Each row is a point on a tangle of strands that fork, close into loops and nearly touch. The rows are in no order.
Two points are linked if the straight distance between their rows is under 98.2.
Z611: [-32  18  26   9 -20  -7 -19  -5   1  19  45 -12  -4 -12 -11  21 -64   8
   0 -33  -3]
Z85: [-39   8  10  -5 -22  45   8 -47 -27  29  23  32  11   6 -14  44 -18  -8
   3  20  29]
Z392: [-27  32   9 -29 -26 -35 -22 -30  33  24 -23  24 -19   2  20  13  13  -6
  10   9  12]
Z111: [-27  16  30  -5  -9 -42 -20  -4   7  11  40 -13  24   3  -4 -17 -57  48
 -18 -63 -38]
Z293: [  5 -11  -8  12  -5 -40  26 -14  -2   7 -52 -50  33  25  27 -27  34  15
  21  -7 -59]
Z433: [ 10 -18   0  18 -39   3   7  36 -16  -1  55 -22 -45 -34  19   9   8 -48
 -38 -36 -26]
Z555: [  9  11  13  39 -36  17   3  25  -4 -18  25 -33  17 -43  29   0  15 -49
 -27 -27 -18]
Z507: [ 36 -12  27   9   7  27   1  24 -18  36 -36 -53  25  20  -4 -37 -27  16
  12 -15 -11]
Z528: [  1  -1  -2   5  21 -24   8  12   3  -8 -32 -32  27  -8 -13  -1  29   7
   0 -26 -52]
Z676: [ 12  -4  27  40   6  29   5  26 -12 -13 -22 -32  11  -9  -1  38 -21 -49
  24  26  29]
Z794: [-53  35  19 -23 -38 -22  -8 -40  40 -16 -11  36  21  10  19  23  13  -2
  22  -7  -6]
Z601: [ -6  50  -1   1 -15   0  -7   1  31 -22  22  -2  20 -27  -9 -18 -35  16
 -10   0  30]
Z376: [  4 -16 -39 -15   2  32  10  -9 -52  -2  36 -19   7 -20  -3  -3  -3  -2
 -28   0 -19]
Z671: [ -8  -1 -16  13  -3  54   8  -8 -12  -3  -4  38   1   0  10  20 -53 -28
  48  34  10]
Z473: [-10  15 -24  -3 -31 -21  -3  15  15 -35  51   5   4 -29 -14 -19 -34  25
 -13 -23   5]
Z203: [-16 -18  12  14 -12  -8  -5  29 -12  13  13 -33 -55 -22  19  12  -1 -58
  -1   5 -22]
Z872: [  0 -20 -17 -30  38 -15 -26 -31   1  10 -37  11 -55 -13  -2  41  10   4
   8  -5  -1]
Z783: [-11  33 -28  12   9  -5 -31 -43 -14  11   6  54 -33 -19  -6  -2 -23 -20
  21  30  57]
Z803: [ 16 -24 -27  -7  10  -3  22  -6 -33  30 -23 -52   4  32  20 -21  22  -3
   8  14 -44]
Z917: [ 12   8  49  13  -3  33 -17  30  14  19 -13 -28  38  -6  -7 -10 -52  -8
  28 -38 -12]
Z620: [ -9   6  49   7 -18  19   4  20 -14  56  17 -10  13  35   9  -5  13 -19
 -14  -4 -14]
Z895: [ 34   7  33 -35   4   5  13 -15   8   8 -19  30   6  17 -16  30  50  12
   4  12  50]
Z646: [ -9  29  35 -46 -21  20 -17 -44  -7  34  19  26  19  -2   1  -3   3  43
 -23 -20  20]
Z210: [ -3 -24 -50  -8  15  -6  23  38 -38   5  69  15 -46   2 -13  -7  -3  10
 -15 -23 -44]
Z563: [-15 -52  -3  17   6  41   4  20   4 -19  16  -7  34  41 -16 -62 -58  10
  15  30   7]
Z977: [-16  -1  12  12   2  59   0 -35 -38   7  -7  51  -7  -2 -17  43 -16 -13
  21  23  84]
Z222: [ 40  32 -21  22  24  12   8  34 -19  24 -14   5  22  22   7 -22 -44  -1
  48  23   0]
Z331: [  4  28  47 -36 -34  12 -16 -39  19  38   9  31   8 -17  -6  22  40  19
 -10 -11  47]
Z542: [ 44   4 -12 -11 -27  -3 -23 -14  40  -9 -31 -11 -53 -44  14 -30  45 -17
  -1 -22  17]
Z892: [ 10 -25   8  15  -4  12  29  32  18 -16 -10 -55  34  39 -27 -53  29  12
 -12  15 -13]
Z463: [-18   9 -49  26  -4 -10  43  32   4 -46  20   8  36 -16  -3  11 -19   2
  19 -18 -69]
Z255: [ 37   3  32 -42 -11   6  15 -20   9  46 -35  28  -6  29  20  24  77   1
   7  -4  24]
Z397: [-29  -7  23  14  15 -22  14  34  27 -16 -31 -17 -11  15 -10  42  17 -71
  29  16 -37]
Z871: [-31  30  28   3 -37  18 -15 -36 -18  44  25   3  -7 -18  -2  37 -35  -8
  -6   8  26]
Z541: [ 17  -3 -39  -5  -2  -6  10 -14  23 -60 -22 -26  24  -5 -26 -33  11  46
 -15 -14  -2]
Z172: [ -9 -29 -15  -3  21  -2 -16 -35 -38   3   8 -24 -25  13   0  -7  18  12
 -48  42  18]
Z428: [-42 -18  18  -7  -5 -53  -3  32  17  -2  -2 -12 -54   6  17  44  19 -61
  12 -10 -47]
Z144: [  3  45   8  -9 -27   5   4  -3   3  10 -12  -1  51  14  -7  -5 -16  26
   0  21  15]
Z89: [-28  10  30  -2 -29  22  12  16  14  23  17  13  35  18  35  -3   3 -20
  23 -26 -42]
Z938: [ 16 -17  27  18  28 -16  20  33  17  28 -14 -42  51  53 -34 -43  31  41
   3  19 -13]
Z157: [-50  47  26   6 -60 -17  -8 -18  20 -16  25  25  28  -8  32  31   0 -30
   2 -16   5]
Z310: [ -9 -28  -2   7   9 -22 -10 -48 -13   1 -14  -3 -38   3  11   7  36   3
 -47  57  51]
Z995: [ 23  47   8  17  18 -19  -4  15 -29  28 -11  -1  35  34  -9 -14 -28  25
  24  25  29]
Z628: [  4 -27  -3  34  22  49  -6 -29 -44 -31 -13  21  -6 -12 -12  28 -18  -5
  -5  25  86]
Z342: [ 13   5   1  -1  79 -29 -24  13  -4  -4 -52  22  -3  14 -12  -9 -23  23
  27  17  19]
Z749: [  0 -26 -13  40  21  53   6  -3 -17 -44 -30  37   6  -8   2  17 -29 -29
  44  32  48]
Z9: [ -1 -44 -32 -10  12  -3   8  -3  30 -50 -25 -12  20  19 -32 -46 -15  42
   5  11  -2]
Z951: [-26 -15  17  42  34  -1   9  28   6 -29 -51 -21  15  14  -4  29 -13 -52
  44  45   5]
Z838: [  5   5  -5  -7  -2 -47 -26 -29  12  16  11  19 -63 -16  13  20  42   2
 -28  48  44]
Z863: [ -9  20 -15  24  42 -15 -31 -11 -14  -7  13  53  -3 -17  20   6 -57  -8
  19  34  47]
Z834: [ 64 -17   9 -18   0 -24 -20  29  69   0  -2  -3 -55 -17   9 -27  53 -10
 -19 -20  15]
Z882: [ 47 -17  13 -37 -19  10  10 -27  25  52 -13  28 -20   9  39  -5  72   5
 -18 -30  -5]
Z142: [ 11 -28 -20   8  29   0  19  -1 -51   4 -17 -38  14  42  -6 -18  25  14
 -26  43 -15]
Z656: [-26  26  14 -30 -19 -41 -21  -2 -16  39  68   8   9  18  10 -22 -40  47
 -35 -32 -19]
Z391: [ -3  -8  44  10  -2 -14   8  23  -7  44  21 -29 -12  28   8  -2  38 -26
 -30  25  -5]
Z778: [ 33 -29  -3 -44  17 -14 -11  -7  32  30   6  34 -33  19  -2  -4  43  24
  -8  -8  -1]
Z215: [ -6 -25   2  25   1   0  17  25   7 -15  17 -48  33  30 -11 -49 -36   4
 -10  29 -19]
Z109: [  8 -16 -12   4  15  53  17  -1 -41  -7  18  11  26  -9 -30  23 -26  12
 -21   8   0]
Z929: [ -9  20  55  15 -25  10 -16  19  23  25   4 -12  40  -3  32   4 -33 -30
  31 -62 -33]
Z134: [-28  35   8   9 -52  12   1  -1  34 -35  35  39   6 -33   7  42 -42 -24
  26  -6  20]
Z810: [ 17 -23  15 -17  42 -12 -12 -28 -16  15 -39 -17 -28 -24  -9  37  19  19
 -24 -30 -21]
Z654: [ 33 -15   7   6 -29   7  13  16  26  -5  -7 -40  30  17  13 -64  54  25
 -18 -16 -24]
Z289: [ 17 -22 -14 -55  -5  -4 -17 -21  22   9   8  30 -28 -10 -11 -23  17  39
  -7 -36  -7]
Z497: [  7 -26 -44 -36  12  19 -20  -4  -5  -9  31  35 -38 -14 -31 -29 -12  27
   2 -26   2]
Z124: [-16  39  12 -11  10 -54 -31 -16  20   9  12  19 -46 -43   5  39  32  -7
 -43  15  30]
Z278: [ -5  36  -1 -20 -12  -8 -26 -38 -12  35 -30  33 -36 -11  10  26  -3 -11
  29  24  41]
Z849: [-11 -33 -20 -16   2  31  -3   0   8 -37   2   4  15  28 -27 -59 -36  25
   9  11  21]
Z63: [-11  12 -59  17  20   1  33   4 -25 -36   8  13  33 -10 -10  41 -32 -14
   8  11 -36]
Z936: [ 15   3 -33 -10 -26 -12 -25 -23  29 -35 -36   0 -47 -41  24 -11  44  -9
   2 -56 -11]
Z526: [ -4 -15 -29 -20 -32  -4  19 -12  45 -70  -3  13   7  -9  -7 -34  33  16
 -23 -31   1]
Z213: [ 37 -14  47  11  41   1   5  37  -9  45 -17 -39  28  31 -34 -34   8  46
  -5  -2   2]
Z622: [-29  38 -15  11 -45  11  -4 -21  29 -54   7  22   6 -32  -6  18 -16 -13
  16  17  42]
Z119: [ 43 -30  13  -7   3 -19  -2  25  49  -5 -27 -28 -14   8   1 -39  60   7
  -8  -9  -7]
Z204: [  1  -7 -37  21 -29  -9  34  39  17 -67  55   2  14 -18  -4 -21 -43   5
   1 -25 -31]
Z53: [  1  13  -4   0  35 -23  -8   2 -12  21 -28 -17  -7 -27  12  26  -5  -4
   5 -37 -50]
Z922: [  0  25  15  48 -35   9  17   6 -10 -28 -19 -36  28 -24  17  22  30 -37
 -31  -7 -11]
Z696: [ 15   9 -10 -12 -33   0 -10  -9  28 -61  17  11 -18 -49   9 -35  34   5
 -29 -65   5]
Z362: [ 15 -40 -56 -17  32  10  -2  21 -11 -13  43  21 -62  -5 -15 -37  -1   1
  -4 -21 -39]
Z846: [  3 -15 -42 -16  22  -8  30   1 -47   5  51   4 -24  -5   1  13  32   3
 -48  -2 -48]
Z152: [ 19  -5 -10 -12  85 -36 -32  -9  -6  11 -60  16 -47 -10  -8  38   3  10
  24  15   1]
Z21: [-30 -26  17  22   1 -24  15  38  10   0  39 -29  -2  24 -10  -8   3 -16
 -31  28 -27]
Z454: [-19  -9 -11  13 -11  51  10   2 -10 -13  35  13  18   6  -3  35 -32 -16
   9  21  10]
Z878: [  5  11  18  17 -30  20  24  17  -5 -26 -43 -50  11  -4   6  29  31 -32
  -6  15  26]
Z461: [-10   6 -51  12  49  -4  36   4 -54 -11 -30  10  17  11  -2  30  -1   6
  20  37 -37]
Z694: [ 24  31 -28   7  41  -6  33  30 -28  15 -35  10  36  14  -5  15  -5  16
  47  14 -33]
Z42: [-21   8   3 -29  -7  -3 -14 -16  -8  49  36  17   5  28  11 -18 -29  27
 -11   3   3]
Z723: [ -9  -3   0   3  49  -9 -31 -15 -17   6 -30  32  -5   7   1 -17 -59  12
  35  10  41]

How many points has the smallest loop of links through each point below? Write none if it is on no loop.
Z85 | 6
Z119 | 13
Z215 | 11
Z461 | 10
Z611 | 20
Z676 | 9
